Each scene shows the same named points in several views. A view is turned or mirrored, and shifted as a whole, has a little noise and may leave points out.

Scene 1
View 1
K439: [ -4  30 -13 -23   1  -3  -1 -21  16  11  -6  11  12 -11  -4   2 -24  -4
  -4 -43 -15   4   2   4 -26  -6  22 -16  54]
K929: [-21  -8  -7 -12   6  22  -1  25 -24 -13   7  21 -33  -2 -10 -15  14 -15
 -15 -40  -5  13 -24  -4  -9   5  22  -4  31]
K418: [ -9  25 -21 -44  28 -15  29 -16 -16 -15  23   4  25  -7   0   5 -39  -3
 -13 -63   6  17 -40   4  17 -11  15 -16  45]
K55: [ 15  33  13 -26  -1  -3  19 -31   6  -3  17  29  28   9 -13  20 -14   5
   0 -70 -31 -51   8  44 -10 -19   0 -44  17]
K564: [-12  24 -10  -9 -18   3 -14 -14  15  16  12   6   7   9 -18   0  18 -12
 -10 -28 -42 -34  15  26 -54   2  38 -26  43]
K736: [ -7   4 -17 -21  -4 -12   2  -8 -27  -6 -11  11 -36  -9 -31  -5  13 -16
 -19 -31   0  50 -24  -2 -20  11  16 -12  70]
K494: [-17  22 -15 -25   1  10  -7 -10  13   0  16   8   4   9   0   0 -11  -4
  -3 -33 -28 -24  -4  13 -29   4  26 -23  40]
K477: [ -3  17 -11 -42  36   9   6  11  10   2  13   6  10 -18  29  -4 -46  -9
  10 -66  -2   7 -12  -2  23 -20  18   1  35]
K146: [ -1  -2  -4 -35  33   2  13  30 -21   1  23   6 -11 -14   4  -9  -3 -25
  -6 -71   1  13 -21  12  28 -21  24   3  29]
K210: [ -6  36 -33 -44   4 -27  -8 -26  22  25  27 -26  22   8  -6   6 -10 -18
  -5 -31 -35 -12   1  28 -37  -4  46 -23  73]
K513: [-15  19 -25 -34  11   0  -4  -9   6  -3   0   2  -8  -7   4  -5 -26  -6
  -3 -32  -8  24 -17  -7 -15   7  22  -9  63]
K134: [-18  37 -10   2 -35   4  -1 -43  13  -1   6  24  25  17 -29  10   5   6
 -21 -24 -40 -45   4  21 -68  11  25 -43  39]
K341: [-31  36 -44 -56  24 -11  14 -29   1 -25  37 -12  27  13  14   5 -55   8
 -10 -35  -8   5 -48  -3  -4  12  22 -25  59]
K499: [ 15  -2  20 -31  14  11   9   9 -23 -20  -7  40 -40  -9  -8   2  -3  -5
   8 -65  -2  12  -9  19  21  -8 -18 -19  26]
K702: [ -4  25  -6 -26  -5   6  -4 -28   9 -12 -12  25 -10   1  -6   7 -24   7
   2 -34 -18   3  -7   5 -23   9  -2 -28  51]
K313: [  0   0   9  -7   0  20 -11  23  -1  12   0  23 -25  -8  -7 -11  20 -21
   0 -47 -22 -11  13  17 -17  -9  23  -7  26]
K457: [ 20 -17  28 -19   6  20  -6  24 -25 -12 -31  49 -71 -19 -15  -6  14 -13
  10 -58   0  34   0   8  15  -4 -20  -6  32]
K127: [-17  -6 -21 -26  22   4  -7  44 -10  25  30 -17 -16 -11   2 -23  26 -41
 -12 -47 -12  10 -10  10  -5 -14  59  16  45]
K892: [  0  12 -11 -28   9   5 -23  15  25  30   5  -6 -15  -9  10 -10   2 -26
   9 -36 -30  -4  20  14 -24  -9  39   0  53]
K382: [  1   3 -16 -39  40   8 -13  47  18  40  19 -21  -7 -26  29 -20  -9 -39
  11 -60  -9  14   8   5  15 -29  53  24  45]
K708: [ -7  16 -32 -33  21 -28  31 -20 -38 -12 -15   5  -2 -32 -21  -7 -34 -10
 -28 -55  35  92 -55 -31  14  -3  15   3  81]
K640: [  7  21  -7 -71  36  -3   2 -13  10 -21  17   8 -13   4  27  14 -54   5
  26 -57 -13   2 -16  20  30  -2 -15 -24  45]
K909: [  5  19   0 -31   1 -10  10 -19 -11  -6  19  17  -3  10 -23  11   8  -7
  -7 -52 -26 -21  -5  38 -14  -6   9 -36  37]
K803: [ 20   4  40   3 -11  35  -5   6   6  -1 -23  62 -27  -8 -11   4   8  -2
  14 -63 -27 -36  31  28 -13 -15 -15 -24   2]
View 2
K418: [-13  11 -23   1  -4 -52  18  10 -24 -12  -3 -14  37 -13 -37  11  42 -23
  -4  29   1   8 -26   2 -20  26 -18 -30 -20]
K499: [  3  -8 -15  -7  19 -14 -17  12  13 -22 -16  20  20  20   7  -5  34 -17
   5  10 -21  21 -59   0 -49  18 -37   3  14]
K702: [-21  -5   9   6  20  -5   3  16 -32  -9 -35   2   6  13   8   3  19 -41
  -8  36   4   8 -46 -12 -27  46   2 -13   3]
K892: [-10 -17 -13 -18  16  18 -14  11   0   6 -19  12 -17  -1  -2  17  -1 -13
 -20  -1   0 -26 -35 -16  11  34  21 -12   7]
K55: [-38  -1  -9   6  18 -55  22  23  18 -30 -70  32 -11 -12  14   4  13 -18
  -1  37 -30  20 -27 -21 -20  36  11 -29  -7]
K909: [-28 -13 -11  -2  15 -32  24  37   1 -13 -31  14   2  -8   5 -12  11 -18
   3  21 -29  10 -31 -11 -21  48   3  -7   1]
K382: [ 12  -6 -45 -30  -2   4 -29 -11  15  10  12   6  -1  -9 -35  34  12   7
 -26 -21   9 -41 -26  -2  21   5   3 -25  -6]
K439: [-18  -3  -8   0  10 -11  10  10 -24  -6 -32  -6  -7   6  -1   9   5 -30
 -16  32  18 -11 -34  -5  -7  40  12 -27  -9]
K477: [ -1   9 -23  -8   4 -27 -21 -15  -6 -10 -14   8  20  -5 -31  35  38 -17
 -18  13   8  -4 -33 -10  -8   6 -11 -35 -10]
K494: [-32  -7   5  -1  26 -18   5  18 -27   3 -32  15   3  -1  -7   7   4 -21
 -10  18  -7 -12 -23 -22   0  43  22 -18   8]
K457: [ 22 -19 -18 -11  24  18 -33  10  11 -19  -5  18  14  45  21 -17  19 -15
   5   0  -9  13 -71  13 -60  16 -45  19  27]
K564: [-40 -21   4  -3  26 -11  23  33 -15   4 -41  16 -21   2  12 -11 -27 -14
  -6  16  -9 -24 -18 -19   6  57  37 -15  13]
K640: [-10   8  -5  -5   3 -16 -17   6  -7 -15 -23  10  25 -24 -21  42  73 -40
 -14  23 -23  29 -53 -27 -18  23 -14 -19 -12]
K803: [-11 -12  -4   0  40 -12 -25   6  29 -31 -67  54 -18  38  42  -9  -7 -11
   1  15 -17  12 -51 -12 -42  17  -9  -8  30]
K127: [ -1 -20 -35 -27   9  -3  -5  15  -3  17  27   4  11   0 -32  -2  -9  14
 -10 -26  -3 -45 -16   3  13  24   4  -5  11]
K736: [  0 -21 -12  -6   8  11  17  33 -36   3  18 -27  19  24  -4 -26   7 -27
   1  15  10  -7 -45  19 -33  53 -18  12   6]
K210: [-34 -12 -10  -9  -1  -8  34  35 -21  10 -21 -14 -15 -32 -15  14   4 -27
 -20  23  -2 -22 -20 -20  24  64  39 -24 -21]
K313: [ -9 -19 -15 -11  28  -1 -14  13   7  -3 -22  28  -5  23  10  -8 -14  -2
  -5  -4  -6 -18 -34  -4 -14  26   1  -4  24]
K134: [-55 -13  19  15  34 -32  38  35 -35  -4 -62  14 -16   9  21 -22 -30 -27
  -2  44  -4  -9 -14 -19  -7  67  39 -20  13]
K146: [  6  -5 -38 -18   5 -30 -10   5   9  -7  11   9  28   0 -30   4  24   5
  -2 -10 -14  -9 -30   6 -17   9 -27 -12   2]
View 3
K513: [ -6 -18 -13   5  -4  37   2  23 -23 -14 -10 -10  -8 -18  11 -14  10  38
  -9 -45  14 -11 -29  28 -36   4  13 -19 -10]
K418: [-33 -17  -9  19   4  -1 -37   9 -22 -19 -37  -7 -12 -36  -5 -13  26  32
  -4 -46   1  12 -40  15 -43 -12   1 -34 -11]
K134: [ -9 -11 -17  -9 -62  45  64  34   0  19 -32  -6   8 -26  -7  -4  24  40
 -22 -50  29  28  21   0 -25 -33 -48   4  -9]
K439: [ -4 -16 -21  -1 -14  23  20   7  -8  -6 -18  -8   5 -15   9   2   4  46
 -14 -42  15   4 -18  19 -31  -9 -11 -14 -24]
K909: [-29 -18  13   9 -39  16  11  10  -6   4 -30 -10 -10 -12  -1  -4   9  28
 -15 -40  28  20  -7 -28 -20 -26  -9 -22  -7]
K127: [  5 -47  -7  20   7  48 -20  28   9  16  16  -1 -24   0   4  12   7  21
 -20 -15  19  36 -21  -2 -16  44  39 -39  -2]
K564: [  0 -23 -11  -6 -44  51  55  31  11  19 -11  -9  -1  -7  -4   7   8  41
 -24 -36  27  31  10 -11 -16  -8 -18 -13 -10]
K341: [-36  -4 -12   7   0  23  -5  45 -22 -34 -32 -19 -16 -53 -26 -37  32  53
   4 -61 -18   5 -47  31 -45 -16   3 -50   7]
K929: [-11 -25   6  15 -19  43 -20  24 -18  14  -4   6 -12 -10  16 -13  16 -14
 -14 -26  39   2 -11   7 -22  29  18  -3  10]
K702: [-16  -2  -2  -5 -30  28  23  11 -23 -10 -24 -10   5 -13  14 -17   3  28
 -10 -48  27 -20 -17  12 -30 -17 -11  -3 -10]
K640: [-42  11  17  -3  -5  -8  -7  -2 -16 -35 -26 -24  -4 -13 -13 -25 -17  29
   8 -47  -7 -29 -60  -4 -26 -10  11 -43  -4]
K55: [-35   0   5  -5 -43 -15  25  -9  11   8 -46 -11   9 -16 -19   4   0  24
 -10 -39   9  24 -10 -33 -15 -35 -42 -20 -17]
K708: [-13 -42 -21  38  25  18 -74   2 -62 -31 -30   4 -22 -34  48 -10  40  42
 -14 -53  35 -14 -37  49 -65  -9  31 -11 -23]
K803: [-16   5  16 -12 -50   1  26 -27   4  27 -18   2  24  18  12   9 -26 -27
 -14 -18  41 -14  -3 -30   0   6 -29  20 -16]
K892: [  7 -22  -8  -6 -11  40  30  14  11   6  11 -13  -2  13   4  10 -19  37
 -17 -24  15   7 -20  -3 -12  21  14 -25 -17]
K477: [-17  -5 -12   2  16  -5 -23  -3  -2 -13 -14  -7   3 -15 -10  -4  -6  19
  -1 -30 -12  -2 -53  17 -25  21   6 -34 -14]
K494: [-12  -9  -9  -5 -30  36  32  29   2   5 -14 -11  -1 -16 -11 -10   6  29
 -11 -39  11  12 -13   4 -20  -1 -10 -20  -2]
K146: [-21 -27   5  21   6   6 -49   0  -4   3  -9  -1 -16  -7   0   2   4   2
 -10 -20  14  18 -36 -10 -20  26  25 -34  -4]
K457: [-15 -17  31  10 -23  17 -30 -23 -31   6  -6   3  -3  22  46  -4 -19 -29
 -14 -22  62 -41 -22 -16 -14  19  27  14  -6]
View 4
K55: [ 22  31  13 -22 -33  11   4  21  -9 -59  30 -34  49  11 -30 -54 -41   4
 -16 -45   1  39   6  11   3  -8   3 -21   6]
K418: [ -2  25  37 -12   7 -15  -7   8   8  -9  33  26   0   6 -47 -65 -32 -24
   7 -12  32  16   3  14 -34  -8  13 -28  16]
K313: [ 12 -15  -9   1 -41  11  21  28 -15 -14   7   4   7  27  -7 -29 -11  16
 -38 -18  14  12 -17  36  -4  11  31  -2 -28]
K513: [  5   3  13 -22  15  14   1  28   4   1   2  21 -10  12 -33 -51 -23  -8
  -2   0  35  17  -4  31 -39   2  12  -2 -29]
K494: [  7  12   8 -26 -12  21  10  34  -6 -29   0   0  18  12 -22 -50 -36  -1
 -19 -18  18  10  10  48 -19  -2   3   5 -31]
K909: [ 23  27  -2 -33 -20   9  11  16   4 -33  29  -4  34   8 -36 -40 -24   8
 -21 -26  17  23  -2  37  -3   2  26 -18  -4]
K803: [ 27 -30 -10   6 -47  12  17  32 -13 -35  -3 -48  38  38  -8 -41 -21  33
 -29 -45 -13  53 -29  15   3  13  25 -17 -17]
K127: [ -6   3   2   4 -37   8  16  16 -16   2  31  56 -20  14  -2 -26  -9  -8
 -40   4  48 -32 -11  40 -10  -1  32   5 -34]
K929: [ -2 -19   2  -2 -19 -15  22  21   3  10   0  28  -3  24 -24 -42 -14  12
 -27  -7  16   3 -15  61 -21  19  42 -10 -13]
K457: [ 25 -53 -18  11 -22 -10  15  13  14  18   2   2   4  41 -25 -36   4  29
 -18 -18  14  42 -63  19 -14  27  65 -34 -10]
K702: [ 18   1   4 -29  12  16   4  34   7 -15  -5 -14  17  16 -38 -51 -26   7
  -3 -16  13  43  -3  32 -31  10  12 -10 -22]
K564: [ 19  29  -8 -35 -24  34  22  40 -19 -39   7  -9  23   8 -15 -22 -21  13
 -37 -17  10  13  27  55  -7   7   5  17 -39]
K439: [ 11  17  15 -16   4  24   0  36 -10 -18   9  -4   1  11 -27 -36 -21  -6
  -9 -11  22  29  12  15 -30   3   2   0 -26]
K146: [ -3  -6  16  12 -34 -16   5   2  -2  -2  37  39  -7  19 -21 -51 -19  -9
 -18 -13  37  -7 -29  16 -11  -4  35 -25   2]
K499: [ 20 -26   0   0 -21 -12   6   8  15  -4  16  -2  18  29 -32 -55 -16  14
 -11 -26  17  37 -47  17 -12  11  47 -38   4]
K341: [ -8  35  36 -41  28   4 -10  19  17 -18  13  28   7  -3 -52 -84 -55 -29
  13  -7  38   4  15  46 -46 -18  -6 -10  -6]
K640: [ 16  -8  18 -22   2  14 -18   7  24 -24  20   3  20  16 -38 -94 -51 -15
  16 -25  48  27 -44   3 -25 -26  10 -31 -14]
K477: [ -6  -7  33  12 -13   2 -12  17  -7 -13  19  18  -9  21 -18 -71 -38 -23
   3 -16  39   9 -21  -5 -28 -18   2 -17 -12]
K736: [ 20   5  -8 -29  18   2  15  21  14  23  11  30  -9  12 -46 -19   7  11
 -15   8  26  27  -7  46 -32  27  50 -13 -17]
K210: [ 20  53   4 -47   0  46   0  30  -8 -36  28  16   9  -6 -26 -32 -28 -15
 -18  -4  44   4  24  29 -18 -13  -5  15 -43]
K708: [  0  14  33  -7  48 -26  -8   9  18  46  28  49 -43   7 -64 -34   6 -22
  16  19  39  31  -1   7 -59  22  40 -31  16]
K382: [ -3 -15   9  23 -41  20  -2  16 -21  -2  32  46 -30  23   9 -40 -16 -19
 -26  -1  62 -23 -34  -4 -13 -18  17   3 -44]

In a view up to two points have been moved. Name them for each view, in the order of its rows, or write none.
view 1 | K892
view 2 | none
view 3 | K341
view 4 | K803, K382

Scene 2
View 1
K219: [ -2   7  21   0  -7 -19  11   8   3 -37  32  23  15  16 -24  17  -8  38
  13  16   2  -1  -9  -5  25 -11 -28  32  -4]
K424: [ -3  18  28   7  11 -20  29  14   2 -35  33  21 -17   4 -41  19  -8  31
  -9 -11   5   2 -10   6  24  -3 -14  26  -6]
K850: [-14  15  26  13  24 -25  33  20   5 -40  30  27 -36   2 -54  21  -4  35
 -17 -21   8  -3 -16   1  12 -13  -5  19 -10]
K829: [-22  10  23  41  26  -7   9   3 -19  -5  10  24 -10   0 -18 -22   2  33
 -10 -12  14  26   7  26   7   6 -25  26   1]
K878: [-21   3  17  36  15   1  -3   1 -22  -1  13  27  13   7  -1 -25   0  30
   3   2   9  20  12  29   7   3 -37  29   0]
K678: [-32  10  22  43  37  -4   7  -5 -11  -7   9  11 -10   9   5 -29   5  25
  -4  -8   5  26  -6   3  -2   6 -17  35   9]
K345: [  2   2  18  20  -2   6 -13  -2 -17   6  -8  40   6  -3   3  -8  16  27
  13   8   2  26  32  27  31   8 -31  11   3]
K422: [ -5  12  26  23  11 -14  13   3 -15 -17  17  22   6   3 -28  -7  -3  29
  -1  -5  12  25   8  24  27   5 -28  31   2]
K780: [  2  11  20   6  -6  24  -2   6   1   7  16  32  -6   0  18   6   4  21
   0  10 -16  -2  22  18  25  14 -23  13  -4]
K833: [  7   5  20  11 -15  -1  -8  -3 -15  -3   8  32  24   4  -1  -3   4  33
  17  17   3  22  23  22  37   9 -38  22   3]
K658: [-10  23  28   7  31 -24  34  13  23 -40  10  20 -73  -2 -41  32  13  34
 -19 -26  -1   1 -27 -39  15  -9  24   7   1]
K360: [ -2  16  25  13  16  -3  17   7  -7 -17  24  22   1   4 -17   1  -6  13
  -4  -9   0  10   9  24  25   6 -21  31  -3]
K31: [-10  29  31   2  15   2  35   9  22 -28  45  -5 -28  12  -1  16 -14  24
 -17  -6 -17 -14 -27 -24  13   9   3  36   1]
K713: [  5  17  26   9 -22   7   6  -1  -3   0  25  13   1   2  10   3  -5  46
   0  17  -5  12   7   1  33  21 -27  24   7]
K528: [ 16  18  29 -10   7  21  11   0   1  -8  26  19  25  11  13   5  -8 -16
  10   2 -20   2  24  26  40  18 -23  40   0]
K722: [ -4   1  17  19   6  -7 -10  -1 -11  -9 -10  40   2   3  -8  -2  18  29
  16   7   5  25  18  11  26  -2 -24  13   4]
K196: [-15  19  28  35  40 -28  30   9 -13 -26   6  23 -37  -7 -57  -3   6  29
 -20 -33  20  31  -2  18  15  -1  -8  20   1]
K516: [-23   7  18  31   1  -6   2   2  -9  -7  21  17  -3   8   2 -14  -2  54
   0  11   7  13  -6  -1   6   4 -30  26   3]
View 2
K31: [ -5 -17 -58 -33  32  22  12 -14 -32   7  33  -1  22  -5  40  16  13  27
   7   4  -9 -21  -2 -16   3 -13  -3  -8 -11]
K345: [-10 -10  -2  27  22 -15  17 -26  23 -29  -5 -27  12  -1 -20 -10  12  21
 -13  37 -12   3  -1 -20  -6  28 -16   1  15]
K780: [-18  -5 -20  -6  15  -7  25 -20  19 -28  12 -26  29   6   9   8  -1  15
 -13  20  -9  -8  -6 -13   7  16 -14   1  15]
K360: [ -2  -4 -24   1  41   8  16  -8 -10 -13   2  -7  11 -23   1   3  12  31
  -8  17 -19 -16   1 -27 -13  11  -7  12   4]
K658: [-44 -30 -22 -18  44   6 -15 -20 -46  27  26  26 -28   8  27   8   2  61
  18   1   8   1  13 -22  10 -47   1   4 -21]
K722: [-10 -19  -6  27  25  -4   5 -25  13 -13  -2 -11   5   3 -15 -11  17  28
  -4  37  -6   9  -3 -25  -5  23 -17   1   2]
K850: [-25 -11 -18  -7  65  11  -6  -7 -37  28  12  19 -14 -13  12  23   6  59
   6   9 -14 -10  -5 -33  -2 -17  -2  17  -2]
K829: [ -6 -11 -15  22  56   4  12 -11 -15  -6   2 -23  -9 -16 -28   6  33  36
 -16  12 -18 -13   7 -16  -6  17  -6 -11   8]
K878: [  3  -9 -19  25  46   7  17 -11   2 -12   2 -27  11 -12 -27   6  35  25
 -18  22 -20 -10  -5 -19  -4  39 -15 -12  14]
K713: [  1 -14 -30   6  25 -14  17 -38   3  -8  13 -29  30   0  21   2   8  10
  -4  36 -19 -15 -16 -15 -10   6 -14 -14  12]
K422: [  3  -7 -17  18  50   0  10 -17 -12  -4  -4 -11   3 -26  -9  -2  19  31
  -8  27 -24 -12  -3 -28 -21  13  -7   4   5]
K833: [  5  -9 -13  25  26 -11  16 -30  20 -18  -5 -23  27  -8  -3  -9  10  14
  -9  47 -19  -3 -15 -27 -17  29 -19   2  14]
K219: [  7 -14 -31   5  41   9  -2 -21  -7  18   8  10  27  -7  24  11   9  30
   8  43 -21  -4 -27 -39 -13  16 -16  10   1]
K196: [-20 -13  -6  15  68   1  -2 -10 -39   7  -1   0 -35 -25 -21   1  22  57
  -5   4 -14 -12  18 -25 -12 -16   4   6  -6]
K678: [  2 -23 -34  17  43  20  10 -11 -20  -7  14 -22  -4  -7 -26   0  49  31
 -11   6  -7  -9  12 -10   2  22  -8 -28  -5]
K528: [ 10   2 -37 -14   8  12  32  -8  14 -44   2 -12  43 -25  16  -8  -1  12
  -8  21 -15 -15   1 -28 -18  24  -9  20   1]
K424: [-12  -7 -23  -5  54   6   1 -13 -25  17   8  11   3 -20  17  14   4  44
   3  19 -20 -15  -9 -34 -13 -10  -4  17   2]
View 3
K658: [  1  24 -26  22 -10  18   8 -36  39  -4   8 -10  52  11 -26  -2 -54   7
   5  -1 -44  -9 -14  30 -19  30 -49  21  -9]
K878: [ -1   8   2  -3  18  14  -1 -40   6 -27   6  27 -27 -26  18 -14  18  14
   4 -24  21  14  -6   4  -4 -17 -11 -19  19]
K422: [  3  19   2   1   1   6  12 -33  14 -13   2  14 -10 -13  17  -1  -9  13
  16 -23  11  18   0   4 -12  -9   4  -9  17]
K516: [  0  22 -16  -8  13  23   0 -46  -5 -18  -7  21  -7 -30  -3   0   4  13
   0  -6  14   9  -9  19  -4 -15 -25 -17  18]
K780: [ 15  -4 -12 -27  11   6  -1  -9  -7 -21  16  15  -3  -5   0 -14  28   0
  12   4 -17  25  -6   8 -21 -33 -27 -13  16]
K850: [ -8  35 -14  12   1  19   1 -29  39   1   3   3  27  -8   0 -12 -44  15
   0 -17 -28   8  -1  28 -28  29  -9   1   6]
K360: [  0  19  -7  -9  -2   4   8 -15  12 -20   7  11  -5  -8  12  -9   4  11
   9 -12  -8  25   0   5 -18  -8  -5  -5  17]
K219: [ -1  28 -14 -20  -9  17   8 -20  -6 -12 -12  13   0 -10 -16  15 -17  22
   0 -11  -6  11   9  23 -27  -2   0 -13  33]
K713: [ 14  18 -20 -25  -2  10  12 -25 -16 -13  -7  12   2 -15  -6  13  13   2
  18   9   3  27  -4   9 -13 -34 -18 -13  22]
K345: [ 23 -19  13 -16  14   3   5 -31  -3 -17  16  25 -18  -1   7  -4  16   4
  22 -22  11  10  -3   3 -15 -41 -12 -18  19]
K678: [ -9  16 -12  18   8  14   3 -51  15 -39   7  17 -18 -24  10 -11  10  14
  -1 -19  19   4 -16   4  12   1 -40  -1   5]
K528: [  2   7  -9 -25 -19 -11  15  17  -4 -39  15   8 -23   6  10  -5  35  13
  11  -4 -15  38   5 -11 -20 -22  -4   0  28]
View 4
K780: [  1 -24 -31  14  12   3  18 -18 -19  33 -24   9  23  -9 -11  32  12  17
  -8   8  32 -19   5  20  -4   0 -41   1   5]
K516: [-29   5 -35   1   1  -6  12   4   1  30 -12  -9   3 -16 -16  31   6  -1
 -16  -4  16 -19  21  33  21  36 -34  15   0]
K829: [-31   1 -40  10   6   3  -3   0  -8  13  -4 -16 -13 -17 -26  12  12   1
 -24 -14 -10 -27   5  15  22  21 -23  -4  -2]
K878: [-31  -8 -54  17  -1   5  12  -8 -15  14  -5  -6  -4 -14 -30  28   7   0
  -7  -8   1 -32   7  15  18  34 -33   4  -2]
K658: [ 16  23  -9 -19  22 -28 -14  27  18  43 -29 -22 -18  -5  24 -32  22   9
 -54 -18  -1  14  30  47  12 -34   9  16   6]
K528: [  8 -15 -44  19  12  20  21 -29 -23  24 -19  36  17 -22 -19   5 -14  -1
  13   0  32 -16   1  -9 -13  -7 -35  19   9]
K31: [ -1  18 -12  -6  12   0   1  16  16  53 -21  11   4 -44   6 -18   2  -3
 -11  18  32   1  23  25   0  -7 -20  33  14]
K424: [ -4  27 -27   2  11   0  -5 -10  20  10 -18   1  -9  -8   4 -12   5   6
 -40 -16  17   1  18  13  15  -1  -8  36  -8]
K196: [-17  17 -29   1  17  -4 -20   6   5   5  -5 -23 -28  -9 -11 -19  16   2
 -52 -32 -22 -13   7  14  27  -4   0  -1  -5]
K850: [ -5  26 -30   3  11  -9 -10   2  26  15 -19 -13 -22  -6  12 -22  23  13
 -51  -8   3   7  19  23  17  -7   1  32  -8]
K360: [ -9   4 -40  13  10  10   5 -14  -5  13 -14   8  -4 -16 -14   0   3   2
 -17  -8  11 -14   5   3   7   3 -21  17   1]
K833: [-10  -9 -46  11   7   4  23 -31 -23  10 -18  12  17   6 -21  43 -11   2
  -9 -27  26 -22  12  13  11  24 -40  13  -2]
K722: [ -3 -11 -52   9   8 -10  22 -14 -25  18 -20  -2   3  13 -16  32   2   2
 -14 -32   5 -19  15  28  13  13 -27   2   0]
K345: [ -7 -22 -48  13  10  -1  19 -25 -33  12 -18   2  13   9 -25  43   2   7
 -12 -27  10 -29   4  17  11  14 -38 -10  -1]
K713: [ -9   0 -19  -4  11   4  15 -17  -9  30 -21  15  29 -12 -12  39 -14   1
 -10 -12  44 -17  19  23   9  21 -44  18   5]
View 5
K713: [-10 -15   0   2   0  13   3   9 -15 -19  16  18   5 -20  10 -16 -19   8
  36  16 -26  -1  22 -11  -2   5  42  -9  42]
K360: [-13 -10  -4   4 -15   6 -19  -8   1  -7   2  17  13  -5  15 -13   2  15
  13 -11 -15 -13   6  -5  14  27  35   2  15]
K658: [ 25 -55  -4  -3 -50  -9 -28  15  29 -26  20  -1 -12  45  26 -28  15 -29
 -33  25  16 -26  26 -23   1  14  38 -28  -1]
K678: [ 15 -22 -15   5 -11   6  -3  18   0  -8 -38   2  25  -7  29 -20   5  20
  16 -25   6   4  37 -30  17  14  37   3  13]
K422: [ -6  -1  -3   4 -14   3  -7 -12   4 -22 -12  20  10 -14  20  -5  -1  21
  18  -3 -14 -20  16 -16  19  32  39   0  17]
K722: [  7 -17   0  21 -15   7  22   2  -7 -14  -3  -3  16 -21   3  -1 -12  31
  15  13  -1  -6   9 -24   7  38  28  -4  24]
K833: [-11  -2   2  14  -2  13  18  -6 -16 -16   6  10  16 -36   2  -1 -21  31
  33  11 -23  -5   6 -13   9  32  35  -1  38]
K850: [  2 -28   2  -7 -44 -15 -26 -12  20 -23   1   4  -8  22  32 -27  15 -19
 -32   0   1 -36  18  -7  13  24  33 -13   7]
K219: [-12  -4  -2  -8 -24   8   4 -11  -3 -17  17  -3  -2 -20  27 -30 -19 -12
   1  10 -23 -26  15  -5  24  31  34  -9  40]
K345: [ -3 -15   5  27  -3   6  19  -1 -15 -12  -4   9  21 -28  -7   8 -11  45
  28  10  -9   2   3 -20  -3  34  30   2  26]
K829: [  4 -16  -1   9 -12  -6  -5  -4   0 -20 -37  16  18 -10  22  -4  13  30
  12 -17  -2  -9  26 -22   8  21  37   3  12]
K424: [ -8 -14   1  -7 -29  -5 -24 -15  11 -23  10  15  -5   7  27 -23   4 -10
  -9   3 -14 -32  13  -4  15  24  38 -10  17]
K31: [ -6 -30 -14 -17 -20  14 -37  20   1   0  24   7   2  17  30 -48  -1 -30
   7  -9 -13  -6  29  -2  10  -7  42 -10  26]
K878: [ -5  -6  -1   9  -4   1   9  -5 -13 -11 -33   7  24 -29  18  -8  -2  34
  20 -21  -9  -3  21 -17  11  23  31   9  28]
K196: [ 14 -22  -1   6 -31 -14 -24 -13  27 -34 -27  23   4  19  29   0  25  16
 -11  -1   8 -29  23 -27  15  30  40  -6 -10]
K516: [  1 -16  -1  -1  -8  -1  11   6 -12 -21 -21   3  10 -22  27 -23  -7   9
  16  -5 -11  -5  37 -19   3   6  37  -6  39]

In a view up to two points have been moved. Name them for each view, in the order of its rows, or write none.
view 1 | K31
view 2 | none
view 3 | K360, K219
view 4 | K424, K713
view 5 | K850
